Each row is a point on a tangle of strands that fork, close into loops and nearly touch. The rows are in no order.
(in the rows, 128 means zero)
Points whose rows are less than 177 apart are linked; no others are. Some points are linked to none.
z74: [125 145 122 158 120 101 181  94 136 118 139  85  92  93 117 181 135 151
 105  81 136 103 170 160 126 141 136 149 135 122  78 174 104 111 102  87
 159 150 167 128  96  88  93 138 126 109 119 138 165 151  98 172]
z562: [ 94 148 129 178 149 137 131  84 153 108 195 107 135 177  84 160 120 111
 165 145 148 108 166 143 154 161 133 135 147  94  82 132 109  91 121 108
 120 104  88 130 104 142 143 171 126 117  98 178 144 188 132 148]
z213: [117 150  92 169 127 135 149 166 111 130 109 146 120  79 124 113 120  75
  92 117 155 138  94 151 141 117 130 128 120 184 147 173 142 125 182 147
 150 109  93 136 173 106 138 116 124 156 136 115 118 141 130 108]
z895: [ 80 108 132 196 179 197 129 115 131 110 135 123 134 125 153 137 149  97
 185 141 123 117 136 104 101 132 146 138 163 139 146 161 147 113  78  99
 108 146 138 119 106 154 121  91 108 177 123 162 159 111 109 119]
z445: [157 125 136 142 131  85 165 153  85  90 113 148  92 107 149 150 140 160
  40 117 120 137 158 135 116 123 118 142 168 154 130 139 166 114 108  96
 157 141 101 167 165 144  75  56 195 158 134  76 112 136  96 103]
z134: [159 188  98 139 117 146 109 164 139 105 119 112 104 105 121  92 119 127
 125 130 120 192 122 151 115 104 174 105 134 130 154  79 153 129 193 143
  91 129  89 142 156 115 122 104 179 174 169 121 102 133 107  69]
z3: [112 152  92 156  95  80 142 167 104 132  79 155 139  95 142 104 139 141
  78  95 149 115 121 179 139 106 107  93  92 176 146 155 153 173 149 157
 116 102 123 115 123 102 128 154 159  82 136 143 146 178 120 104]
z856: [146 110 105 116 108 122 147  92 123 113  73 128  96  84 129 112 156 160
 124  79 116 137 168 124 115 123 106  97 105 178 110 194 132 121 126 114
 125 157 131 108 105 103 112 141 170 140 124 124 122 147 108 150]
z609: [120 183 126 165 157 149  87 207 138 131 128 143 125 160 133 108  94  99
 135 159 136 125  97 102 137  91 117 164 170 137 167  93 121 136 184 168
 101 128  59 168 180 161 129 125 125 164 152 112 118 128 119  86]
z267: [164 129  60 157 115 112 194 111 128  75 127 127  74 127 138 128 141 159
 139  98 109 117 181 143 142 125 164 160 148 143 110 167 160  89  89 103
 153 139  97 149 129 124 101 114 194 170 128  92 128 127  87 181]
z205: [106 126 105 127 123 112 149  96 115 155 146 109 159 161 114 159 170 135
  93 150 179 121 140  85 165 132 114 136 118 130  90 139  86  89 113 107
 137  85 121  97 104 156 140 144  93 116 115 146 100 169 181 133]
z460: [115  79 167 137 127 105  90  96 137  94 123 172 184 142 141  99 101 146
 153 199 171 159 112 142 107 143  71  97 125 151 141 133 128 138 153 152
 116 100  93 153 162 143 138 146  65 137 120 124 163 155 191 120]
z6: [164 154 115 126 105 102 150 154  95  87  81 111 108  97 136 113 139 144
  60  97 118 165 145 119 136 130 154 140 107 168 130 115 165 120 137 108
 129 165  94 169 165 107  77 100 221 153 139  74 126 145 106 121]
z804: [119  62 109 147 132 159 163 112 123 131 107 138 148 141 128  77  96 101
 196 117 107 130  90 123 134 143 121 128 116 131 155 176 145 147 118 132
 117 129 140 126 122 121 164 161 116 175 124 120 165 120 143 192]
z32: [ 95 133 132 147 146 135 125 177 151 155 127 118 131 152 111 139  84 116
 132 154 145 119 121 116 145  73 125 166 188 115 122  94 120 118 155 180
 139 125  94 144 165 151 127 115 114 137 132 127 108 134 111  97]
z339: [132  98 131  86 141 144 122 122 107 119 144 128 145  98 126 129 140 143
 123 125 105 132 130 140 123 116 131 121 120 119 105 141 132 104 114 111
 156 110 153 112  90 122 137 101 105 110 133 126 122 104 152 179]
z265: [121  82 178 136 111 111 143  46 104 118 135 131 157 151 152 133 111 142
 152 191 193 182 151 140 134 160  64 105 138 143 117 120 133 103 162 135
 117  94 108 140 139 105 128 163  80 107 128 159 131 170 166 112]
z491: [142 167 164  67 132 153 132 169 138 168 129 125 125 134 149 158  95 145
  99 130  80 123 138 143  94 113 160 154 155 108 139  97 147 137 107 122
 150 159 175 126 158 125 124  78 137  92 135 108  99  87  96 137]
z86: [135 181 165  82 174 163  49 178 144 142 136 145 156 137 163 123 146 117
 117 146  99 133 109  81 101 119 117 149 124 135 180  94 142 130 124 126
 106 117 125 124 134 171 119  99  98 135 147 138 115  97 137  99]
z960: [138 171 143 111 124  91 148 172 136 154  79 103 153  95  98 162 108 144
  96  74 155 108 119 117 162 126 121 131 104 103 105 113  81 119 134 113
 132 159 183 130 100 100 123 144 108  89  99 142 146 114 107 106]
z576: [121 134 132 121  74 120 143  75 121 131 139  93 136 142 115 119 105 135
 132 108 169 158 145 158 157 136  99  79 118 116  88 155 110 117 166 120
 132 109 125 125  90  65 153 163 126  89 109 158 124 173 121 178]
z824: [186 187 127 126  82 124 137 119 135 104 137 100  66 110 122 120 105 166
 127 127 109 138 166 149 100 100 204 129 165 121 130  84 149 113 116 113
 133 159 123 156 137  97 118 102 232 167 156  84  92 136  83 131]
z685: [134 102  96 158 170 144 200  85 115  87 139 135 120 170 151 136 173 119
 161  68  96 116 156 145 159 154 132 165  91 126 108 168 124 118  78 100
 106 101  91 103 144 134 104 158 135 135 106 169 158 137  98 193]
z879: [110 119 182 135 121 118 131  63 168 154 179 131 114 133  74 173  79 120
 158 180 134 146  87 136 136 150 150 108 162  81 106  98 127 120 123 137
 168 141 165 143 107  83 171 165  77 117 116 127 138  99 149 161]
z48: [ 78  54 124  96 125 105 111 109  56 138 154 113 182 148 122 114 138 119
 136 167 161 151 111 153 127 184  96  95 104 120 130  71 113 135 104 138
 153  85 147  91 138 167 126 104  91 107 101 101 139 108 173 146]
z560: [138  84 123  92  95 117 144  72 112 128 163 130 141 191 133 107 135 132
 124 104 159 148 141 120 172 132 105 120  97 107 117 156 129 119 140 124
 133  88 125 125 113  88 150 156 116  86 105 140 125 161 149 191]
z933: [104  45 103 104 132 122 167 107  83 117 155  87 133 138 162 144 182 134
 144  87 109 125 139 160 129 184 122 142  99 109 118 139 128 150  70 109
 152 112 161  91 112 125  90 114  99  81 103 135 163 130 125 163]
z33: [ 92 144 124 126 160 131 137  96 168 124 157 125 134 141  89 189 141  81
 138 162 167 137 120  39 162 179 139 134 145  91  86  81 102  96 120 102
 118 124 153 109  85 153 151 155  78 115 124 140 140 116 150 128]
z280: [164 122  81 168 143 161 184  72 130  63 145 138 109 150 139 122 154 141
 204  82  75  93 164 119 144 140 141 155 119 105 112 184 134 126  49 122
 124 156  95 100 113 171 102 144 151 167 109 147 156 108  96 199]
z408: [155 151 142 166 161 184 112 139 136  75 144 126  82 148 101  95 127  94
 128 136 107 129  94 116 145 117 151 125 120 140 151 173 130 106 132  89
 140  91  93 176 124 175 127 108 141 249 151 154 152 130 159 160]
z53: [164 115  98 137 102 168 140 104 144 153 115 141  78 118 143 142 139 138
 199 120  81  90 156 109 130 156 168 145 146 106 159 149 147 102  57  95
 133 182 161 132  85 117 163  94 150 147 121 105 113  72 116 169]
z179: [122  89 183 118 157 130 108  66 134 106 146 106 154  92 100 177 115 131
 149 165 156 163 137 118  95 171  98 130 137 108  88  98 118 114 121 114
 140 115 162 122  96 107 121 143  82  96 134 117 146 128 180  98]
z248: [119 157 140 136 116 100  80 148 176 148 130 134 114 156  93 153 107 159
 151 172 138 143 109 100 124  74 116 138 191 101 105 101  89 110 176 194
 107 127 101 143 157 134 127 131 128 104 158 166  96 119 116  99]
z648: [117 133 130 110 134 135 122 134 149 110 124 138 137 135 134 121 105 122
 122 153 147 156 107 140 145  88 141  99 143 150 120 138 139 114 252 194
 147 111  75 149 167 113 159 130 150 106 138 141  99 140 139 106]
z920: [109 137 146 117  93  88 110 124  89 156 109 143 145 103 136 122 125 140
  91  80 178 118 147 167 130 105  79  72  84 143 118 143 104 188 133 146
 139 118 151  96  84  83 122 164 112  66  98 149 155 161 128  99]
z857: [130 127 176 135 129 123 149  90 173 176 144 117 106 101  67 173  98 132
 128 125 128 132  83 132 124 117 157 126 128  75 108 119 118 135 121 139
 146 161 185 137 106  50 152 165  86 120 115 131 149  97 126 139]
z299: [105 130 118 126 153 121 111 190 127 147 111  96 162 123 112 165 124 139
  86 109 125  62 122 113 143 121 122 158 148 110 119 101 121 118 105 138
 142 135 154 122 124 184 117  82 124  89 116 128 123  97 127  65]
z173: [ 77 161 150 102 162 157  54 170  98 152 117 135 192 137 145 126 155 105
 121 175 123 104  84  70 124 146 137 129 123 132 153  86 127 127  98 141
 129 116 129 113 123 182  99  81  93 130 135 128 119 107 168 119]
z740: [138 113 156 100 134 136 112 135 155 132 120 139 135 146 118  94 120 159
 124 170 102 154  93 117 111  93 134 141 125 134 126 108 130  87 141 142
  94 129 100 138 148 108 138 146  99 158 143 149 105 125 144 161]
z946: [138 135 120 139 175 167 162  92 134  76 182 124  86 140 113 157 150 108
 166 122 104 105 171 131 123 150 180 129 137 104 103 108 130 104  69  74
 138 138 135  93  69 131 107 120 129 140 130 161 145  97 113 178]
z880: [109 160 142 140 178 140 143 145 196 125 167 113 106 112  62 190 128 114
 128 132 127 102 100  88 167 147 161 146 155  61 102  74 107  99 117 104
 121 152 179 118  88 134 133 151 108 127 121 138 146 112 104 125]
z259: [120  91 152 117 142 149 101  85 131 137 156 120 124 130  95 151  86 103
 206 170  87 119 108 114  96 158 174 131 164  95 122  94 144 122  76 131
 137 131 159 145  90  92 156 122 111 119 144 118 151  82 138 165]
z502: [178 139  98 127 119 182 152 100 158  94 158 163  78 140 121 110 124 152
 149 172 117 135 127 145 108 113 185 141 170 143 141 145 162  86 123 124
 127 126 122 134 107 135 134 110 159 209 160 151 100 134 163 164]
z50: [170 186 130 118 125 147 106 144 144 126 157 115 101 119 103 126 101 159
 107 139  99 138 146 139 126  87 183 141 148  98 109  85 125  89 126 107
 139 133 127 151 121 106 131 113 182 148 149 104  93 146  92 149]
z908: [115  96 148  79 103  89 100  83  81 147 134 147 156 120 138  97 140 124
  97 117 195 145 142 164 148 138  91  78  63 149 129 125 111 181 127 142
 137  98 154 101 102 120 146 143  87  72  87 120 132 164 174 115]
z761: [169 184 136 162 123 171 101 183 154 121 143 139 113 134 142  93 117 113
 138 136 121 148 112 134  82  94 132 154 161 120 191  96 148 150 150 121
  94 130  73 167 187 151 124  97 169 183 158 116 122 146  81  78]
z384: [156 132  91 117 120 100 166  98 117  98 118 123  84 111 143 158 147 154
  98  89 108 123 175 140 112 113 152 149 147 137  91 183 133  89  92 105
 148 144 146 124 109 104  85 119 157 135 143 111 128 148 105 190]
z236: [ 93 146 115 144 169 151 157  91 111  90 192 111 121 140 103 183 147  85
 145 155 130 122 135 104 154 182 173 156 118 104  83  79 108 112  87  85
 139 118 159  91  69 136 101 133  97 104 113 154 162 110 139 183]
z788: [136  86 127  77 129 108 144 163 126 146 100 179 127 108 179  90 111 112
 113  91 103 127 114 171 130 117 126 108  85 139 153 160 154 175 141 133
 145 132 166 114 136  98 162 133 132 109 127  92 130 102 106 154]
z35: [ 95 133  87 200 111 132 116 114 170 102 142  96  88 100  93 138 135 136
 173 136 127 125 177 152 110 134 164 117 195 124 102 144 139 103 148 145
 126 142 103 123 105 114 131 137 176 172 150 135 110 156 115  95]
z855: [ 95 126 105  81 105  80 120 170 126 182  95 140 143 132 165 111 149 150
  51  89 142  85 131 144 148 103 132 112  95 118 116 119 110 153 156 134
 126 153 144  86 145 158 134 140 149  92 105  99 103 142 109 102]
z197: [133  97 158  96 105 130 131 121 154 158 115 110 124  82 115 165  94 125
 127 110 127 125 123 145  96 136 152 114 118  90 109 152 125 154 100 139
 168 178 214 120 114  71 135 131 104  97 117 125 148  93 140 118]
z952: [ 93  73 111 104 121  77 140 148 107 153 134 118 160 137 155 141 177 103
  94  80 133 105 140 148 162 182 120 106  82 110 106 134 111 155  88  92
 128 121 165  96 105 127 125 106 113  59  99 133 144 144 121 124]
z291: [ 90 165 103 139  92  76 110 145  86 163  89  87 120 140 104 154 147 124
  65 102 185 129 133 102 156 104 120  71 139 150 132 118 116 137 197 170
 138 142  88 112 134 132 108 138 138  72 146 113  93 144 137  73]
z838: [158 124 109 116 131 127 147 198 132 111 104 171 108 117 173  93 113  85
  98  76  68 108 101 136 137 138 113 131  90 142 162 178 178 150 140 110
 127 123 141 143 153 148 148 127 134 164 144 100 142 113 102 152]
z829: [ 82  93 136  99 154 143 104 163  91 139 136 123 185 110 131 115 148 130
 123 155 113 105 100 133 113 141 132 118 114 134 129 110 133 137  75 124
 143 114 144  96 114 154 105  91  97 107 124 130 142 112 159 156]
z55: [177 208 152 134 106 126 114 187 160 147 137 100  98 105  87 172  85 115
 106 118 115 127 126 103 135  87 128 178 163  90 122  61  72 151 159 162
 156 150 139 179 137 134 115 116 152 106 129  93 103 112 107  82]
z79: [178 151 116 105 133 147 148 181 117 127 136 141 125 111 176 137 113 149
 100 109  69 114 126 136  98 141 117 150 158 115 192 147 183 158  94  68
 145 135 150 173 182 196 126  54 172 160 121  83 152 103  96 139]
z909: [142  72 117 164 118 139 151 118 105 100 110 150 117 142 113  67 129 101
 163 123 119 154  82 150 143 159  88 104  84 146 137 192 127 144 141 114
 115  86 126 128 125 133 147 187  98 188 148 149 162 131 180 174]
z511: [ 77  54 110  89 135 112 109 104  64 131 152 138 158 148 152  95 154  91
 148 134 154 160  76 191 161 198 107 104  60 132 143  89 132 183 105 146
 150  68 134 105 144 155 148 107  91 122 102  88 163 134 174 150]
z679: [126 180 103 145 127  89  91 179 102 134 105 121 119 114 112 136 159 133
  91 143 149 126 115 128 138  89 126 118 125 156 160  96 135 145 197 220
 128 117  68 126 161 128  87 127 111 106 153 127 111 120 130  65]
z165: [101 140 130 141 118  67  80 122 107 166 110 176 177 169 145 124 133  97
 152 173 205 118 128  81 163 134  67  90 114 162 166 119 118 144 147 159
 121 104  96  98 130 151 145 162  70  85 122 158 108 139 181  74]
z595: [128  98 102 149 138 159 152 112 138 112 120 131 101 145 148 153 118 108
 206  86  63  70 131  96 125 175 177 140 154 103 130 149 168 107  70  76
 123 182 147 133 106 116 144  77 158 142 114 120 157  83  81 135]
z269: [160 197 117 112 126 123 117 194  87 131 119 102 121 109 147 109 134 134
  74 129 141 147 115 128 129  80 124 145 137 163 169  74 134 169 191 182
 126 143  74 150 191 135  76 121 148 110 137 102  82 118 123  46]
z628: [162 203 147  91 122 136 112 183 134 160 132 113 125 125 132 147 100 140
  72 121 135 118 152 114 106  68 113 178 157 117 155  70  89 174 163 181
 138 145 129 159 144 163  96 123 147  85 126 101  81 102 129  67]
z386: [140 175 115 132 125 130 115 136 158 116 155 111 104 133  94 127 116 120
 134 135 136 125 148 121 159 103 159 148 153 102  83  66  99  67 144 122
 144 113 113 119  91 114 139 142 155 144 130 134 100 145 129 127]
z556: [ 80 129 121 122  86  79 135 123 103 144 110 106 120 133 133 141 161 133
  52  89 147 116 130 132 149 115 122  99 122 151  98 136 110 113 146 119
 151 129 122 102 139 111  95 142 138  97 142 116 106 155 116 134]
z143: [133 135 138 106  93 124 115 124 144 145  79 131 116  91 133 110 113 162
 115  95 130 133 137 140  85  89 135  93 133 152 113 163 124 141 158 146
 131 162 148 121 125  56 131 147 167 114 135 117 113 130 106 119]
z683: [146 195 144 115 111 142 115 168 164 139 134 145 126 116 132 107 108 133
 150 138  97 134 124 151  70  84 120 151 141 147 174 141 118 177 200 205
 120 153 104 134 190 107 124 143 154 101 151 134 101 108  79  80]
z16: [128  89 131  85  98 117 128  69 102 148 148 123 182 170 115 110 111 141
 121 173 171 144 136  95 152 167  83  92  98 110 103 111  86 109 135 107
 126 102 151 128 129 126 191 165 112  73 104 119 118 117 182 169]
z663: [144  78 111 129 133 134 192  89 109 117 169  94 144 165 140 159 153 139
 145  92 117 112 148 161 132 175 117 144 103  87  99 164 116 131  69 106
 133 112 139 108 117 125 106 158 124  67  97 155 173 146  97 184]
z256: [142 194 152 106  97 125  98 125 159 140  88 107 124 103 110 146  73 140
 142 109 129 137 103 131  83  82 154 118 137 137 123 139 104 159 207 204
 124 161 139 141 150  59 114 154 163  92 147 139  99 108  99  79]
z31: [129 123 129 146 145 156 128  79 119  85 168  99 107 124  89 133 127 105
 243 142  81 114 134 124 103 184 169 115 153  98 113  89 130 122  66 102
 150 135 160 128  59 121 142 125 128 139 126 127 164  95 135 189]
z87: [121 110 111 103 118 113 101 165 114 157 115 175 133 142 143  86 179 129
  56 130 132 110  95 127 144 123 118 101  61 147 145 122 127 147 143 118
 104 116 121  96 135 167 142 151 104 130 120 117 108 128 161 110]
z597: [107  81 145 158 169 118 126  92 114 122 141 135 162 172 147 122 158  90
 142 139 163 144 122 131 167 170  85 140  81 145 134 167 128 134 118 115
 103  69 106 121 134 147 139 151  94 127 134 172 151 186 160 141]
z703: [ 98  77 136 154 175 147 124  55 144  86 156 128 157 174 137 126 129 108
 176 150 136 132 156 125 150 155 116 143 128 121 112 139 135 101 107 111
 112 101  92 134 108 137 151 159  96 154 104 171 160 176 152 145]
z108: [138  67 157 137 162 131 141  41 121  78 173 105 149 125 105 175 119 110
 168 152 144 179 167 132 124 203  98 130 103 103  91 118 108 120 109  94
 129  89 140 137  97 114 142 157 110 117 107 135 164 147 149 142]
z52: [114  98 119 132 153 108 133 127 109 147 127 153 140 163 132 113 193  98
  93 106 144 110  99 138 173 155 104 134  44 175 158 156 117 142 103 117
 108  82 117 106 155 152 130 143  96 125 131 146 114 182 162 134]
z873: [129 131 120 185 137 153 141 146 156 100 154 116  73 140 108 133 129 129
 135 133 124 121 153 138  93 108 185 145 201 122 126 109 150  98 116 132
 109 153  89 126 125 147 117  96 173 183 171 133 108 152  88  85]
z948: [163 135 138 111 136  92 143 176 152 135  76 129 151  91 138 140 112 168
  98  60  92 100 137 132 104 123 123 140 109 116 100 125 135 118 122  99
  98 163 180 118 126 103 135 107 136  86 115 130 139 115  96  85]
z441: [105 124 135 103 117 120 100 160 129 162 100 150 155 154 122 101 151 153
 106 181 146 148  96  86 122 105 100 108 114 140 105 103 107 113 165 146
  97 121 110 102 157 148 133 149  90 117 143 145  96 136 159 113]
z535: [104  86 166  90 115 116 103 139 149 169 126 134 168 127 128 130 101 142
 105 132 152 127 136 147 120 126 122 105 133  99 126 116 111 155 128 158
 142 150 172  97 127 120 123 167  95  71 117 136 121  94 148  85]
z664: [118 118 168 115 136 152  88  98 163 166 146 138 138 144 116 112  81 124
 219 172  69 119  96 123  81 111 163 137 151 118 138 140 140 131 106 160
 117 133 137 161 140 118 183 115 132 145 137 118 124  81 115 148]
z211: [137 135 118 154 155 126 153 160 141 117  95 115 139  82 138 140 125 130
 136  85 101  95 163 146 115 132 110 141 140 121 111 153 137  84  88  90
 123 148 141 127 118 128 128  90 134 135 121 142 142 121  82  97]
z612: [155 112 151 171 136 175 105 114 125  83 114 138 105 146 111  93 137  99
 168 134 105 128  83 122 137 137 108 110  91 153 134 204 105 118 140 107
 122 105 105 156 108 156 126 152  94 222 151 150 158 118 183 167]
z472: [191 172 112  87  99 145 139 163 130 124 102 126  89 107 151  86 108 156
  81 117  73 156 136 140 114 113 124 142 121 159 150 149 164 122 155 129
 131 148 112 183 172 119 133 117 189 167 137  79 108 129 102 156]
z496: [200 147 117  74 119 152 134 178 139 128  99 159 100 123 160 102 116 138
 139  92  54 135 113 122 124 131 111 136 107 118 178 160 179 143 115  99
 108 143 154 167 165 155 143 112 149 170 133 101 132  99  98 159]
z233: [ 96 161 136 156 183 144 102 149 103 129 132  98 168 157 112 144 153 110
 111 142 116  88 133  64 155 134 144 150 128 122 118  93 113  95  82 109
 107 129 120 123 107 193 120  60 122 112 131 149 135 112 133 115]
z790: [133 166 119 120 119 104 114 150 156 151 111  96 143 112  86 131 115 144
 114 128 157 126 143  96 159 108 115 151 123 112  77  86  86  81 143 122
 112 121 139 129 106 112 144 152 139 113 115 134 103 139 127 117]
z722: [ 73 132 166 172 190 153  92 146 132 119 124 135 147 134 153 125 130  95
 175 147 133 124 111 102 120 100 134 132 155 142 153 132 167 119 106 122
 116 124 108 124 124 157 111 106  71 174 139 147 153 142 123 110]
z943: [122 114 112 182 166 169 142 159 132  82 150 120  82 133 119 131 144 110
  95 139 128 123 119 135 131 106 158 146 155 153 141 145 151 106 128 111
 134 121  64 155 138 166 101 101 153 191 167 121 136 156 117 129]
z44: [135 104 118 105 139 100 127  99  61 137 107 169 152  81 142  89 150 111
 131 113 158 161 125 167 114 113  87 113  72 187 140 156 142 154 152 145
 148 104 129  99 118  97 156 139  81 140 109 124 135 144 177 116]
z2: [135 171 112 112  95 108 109 167  82 118  76  79 131 105 156 123 113 157
  48  89 126 133 118 126 122 110 131 134 124 168 126 105 139 160 185 166
 128 175  95 143 161 123  75 128 184 116 127  71 125 144 124  78]
z111: [152  85 134  70 147 132 114 105  67 110 115 113 154  65 127 106 148 133
 155 119 125 173 146 132  99 134 118 108  89 148 120 122 131 137 130 125
 170 121 149 111 106  99 148 106  88 111 112  99 134 101 172 153]
z504: [115 127 135  92  88  87 111 162 146 173 104 137 155 132 138 132 114 156
  78 112 153  80 126 155 115  89 122  97 123  88 115  99  96 183 148 166
 126 163 161  95 136 150 124 155 127  64  95 127 120 105 119  73]
z500: [155 127 130 140  96 162 126 106 170 173 111 144  97  99 130 143 143 146
 163 130 101 110 143 112  85 116 167 149 165 115 157 140 133 125  95 115
 112 166 177 128 104  95 148  95 152 134 150 108  92  70 110 127]
z889: [100  99 149 135 140  73  76 130 115 140 133 184 169 158 165 108 106 128
 134 202 201 146  99 121 138 142  64  78 113 152 165 109 125 185 144 162
 110 116 102 114 151 155 142 168  53 110 123 119 157 128 196  96]
z56: [106 141 136 103  97  84  85 156 147 178 109 135 143 152 106 141 133 165
 123 178 163 127 118  72 137  90  96 101 156 123 113 127  77 128 175 182
 100 118 116 122 152 157 136 154 107  83 141 155  94 107 131  76]
z995: [ 98  93 161  99 125  92 100 100 131 153 132 125 157 116 120 169 103 137
 113 158 183 160 140 127 126 130  93 117 142 117 109  97  94 151 138 160
 163 115 171 106 106 134 107 155  62  95 108 127 131 100 185  77]
z361: [154 166 121 135  94 169 112 127 167 158 128 167  93  88 131 113 127 144
 164 140  93 132 125 135  74  84 141 142 171 131 184 131 129 126 123 116
 116 138 144 139 154 139 149  74 168 167 145 124  84  85  88 137]
z860: [138 136 148 161 131  84 155 181  88 111 119 140 124 132 164 158 140 132
  54 117 117 109 147 113 133 103 107 153 161 139 148  92 153 129 137 108
 150 147  91 162 154 140  79  77 157 136 135  83 105 137  92  48]
z760: [165 131  75 170 106 133 188 145 118  86 113 147  80 115 135 111 143 142
 132 104  85 114 137 113 156 133 123 155 145 150 144 177 163  91 106  86
 130 144 116 161 158 161 117 109 187 213 138  95 136 118  86 155]
z712: [138 153 184  83 154 204  61 129 154 112 145 118 142 145 143 131 124 110
 158 157  82 144 113  75  90 146 163 134 127 107 153  89 142 137  93 114
  99 129 129 147 115 146 119  85 129 134 149 150 132 108 128 146]
z346: [116  97 100 134 133 106 201 115 116 109 122 125 101 171 159 117 192 120
  81  70 132 130 139 131 170 156 114 155  69 158 120 171 123 117  96 112
 105  91 119 102 156 123 100 148 127 131 127 155 135 170 115 162]
z336: [111 134 143  94 134 123 123 179 148 138 130 168 148 141 151  83 102 126
 102 159 138 119  88 158 117  88 127 117 127 148 140 147 131 186 215 196
 126 125 100 124 180 126 135 177 131  95 139 137 121 122 127  95]
z311: [111  77 148 135  99  98 153  75  84 147 164 141 165 195 158  99 116 127
 113 166 197 171 130 152 163 176  53 122  86 161 140 124 120 140 146 120
 101  64 127 115 143 137 128 168  75 107 113 138 121 187 166 127]
z105: [114  97 129 137 123 154 133 136 130 164 104 147 175 119 127  74 102 118
 186 141 100 112 101 137  96 115 129 138 135 133 163 158 143 157 114 141
 114 139 148 148 138 106 170 121 121 149 118 130 151  89 113 159]
z741: [112 111  78 193 114 163 135  86 166 106 113 137 109 126 122  89 151 123
 202 155 116 136 149 148 118 143 148 112 141 141 125 173 152 120 143 121
 111 128  86 128 100 123 155 147 168 182 126 162 115 169 138 136]
z413: [194 174  94 145  60 150 144 107 148 133 139 140  71 113 136 102 135 183
 141 141 106 133 139 123 110 102 160 124 196 132 190 107 152 127 121  99
 128 133 131 165 141 151 140  76 228 197 150  95  87 117  95 158]
z809: [100  93 116 184 163 156 155 102 156 134 108 113 133  88 129 145 127  98
 183 116 124  96 170 132 103 148 116 150 136 132 115 163 128 112  97 108
  95 150 137 108 102 130 150 132 136 146 106 189 153 140  92 107]
z473: [130 136 141 136 115 116 165  77 149 131 149  84 101 128 107 172 127 129
 110  90 166 134 124 136 164 157 129 118  93  94  88 157  88 124 125 100
 129 144 144 131  97  56 109 184 104  94  98 140 167 179 113 168]

A piece is all that can be reached along the links. How many separate loops has the piece of each point below (a circle has one, a figure eight two, a Y none), and how many tips (points with one link)?
z211: loops 0, tips 2
z165: loops 1, tips 12
z3: loops 0, tips 4
z384: loops 0, tips 3

Name the points in between on the shortest way along the links from the first point to the second, in order.
z105, z269: z664 > z259 > z879 > z857 > z197 > z535 > z504 > z855 > z556 > z291 > z679
z648, z267: z336 > z683 > z256 > z143 > z856 > z384
z55, z248: z628 > z269 > z679 > z291 > z556 > z855 > z87 > z441 > z56
z824, z809: z50 > z386 > z790 > z960 > z948 > z211
z50, z595: z824 > z413 > z361 > z500 > z53
z933, z108: z663 > z685 > z346 > z52 > z597 > z703
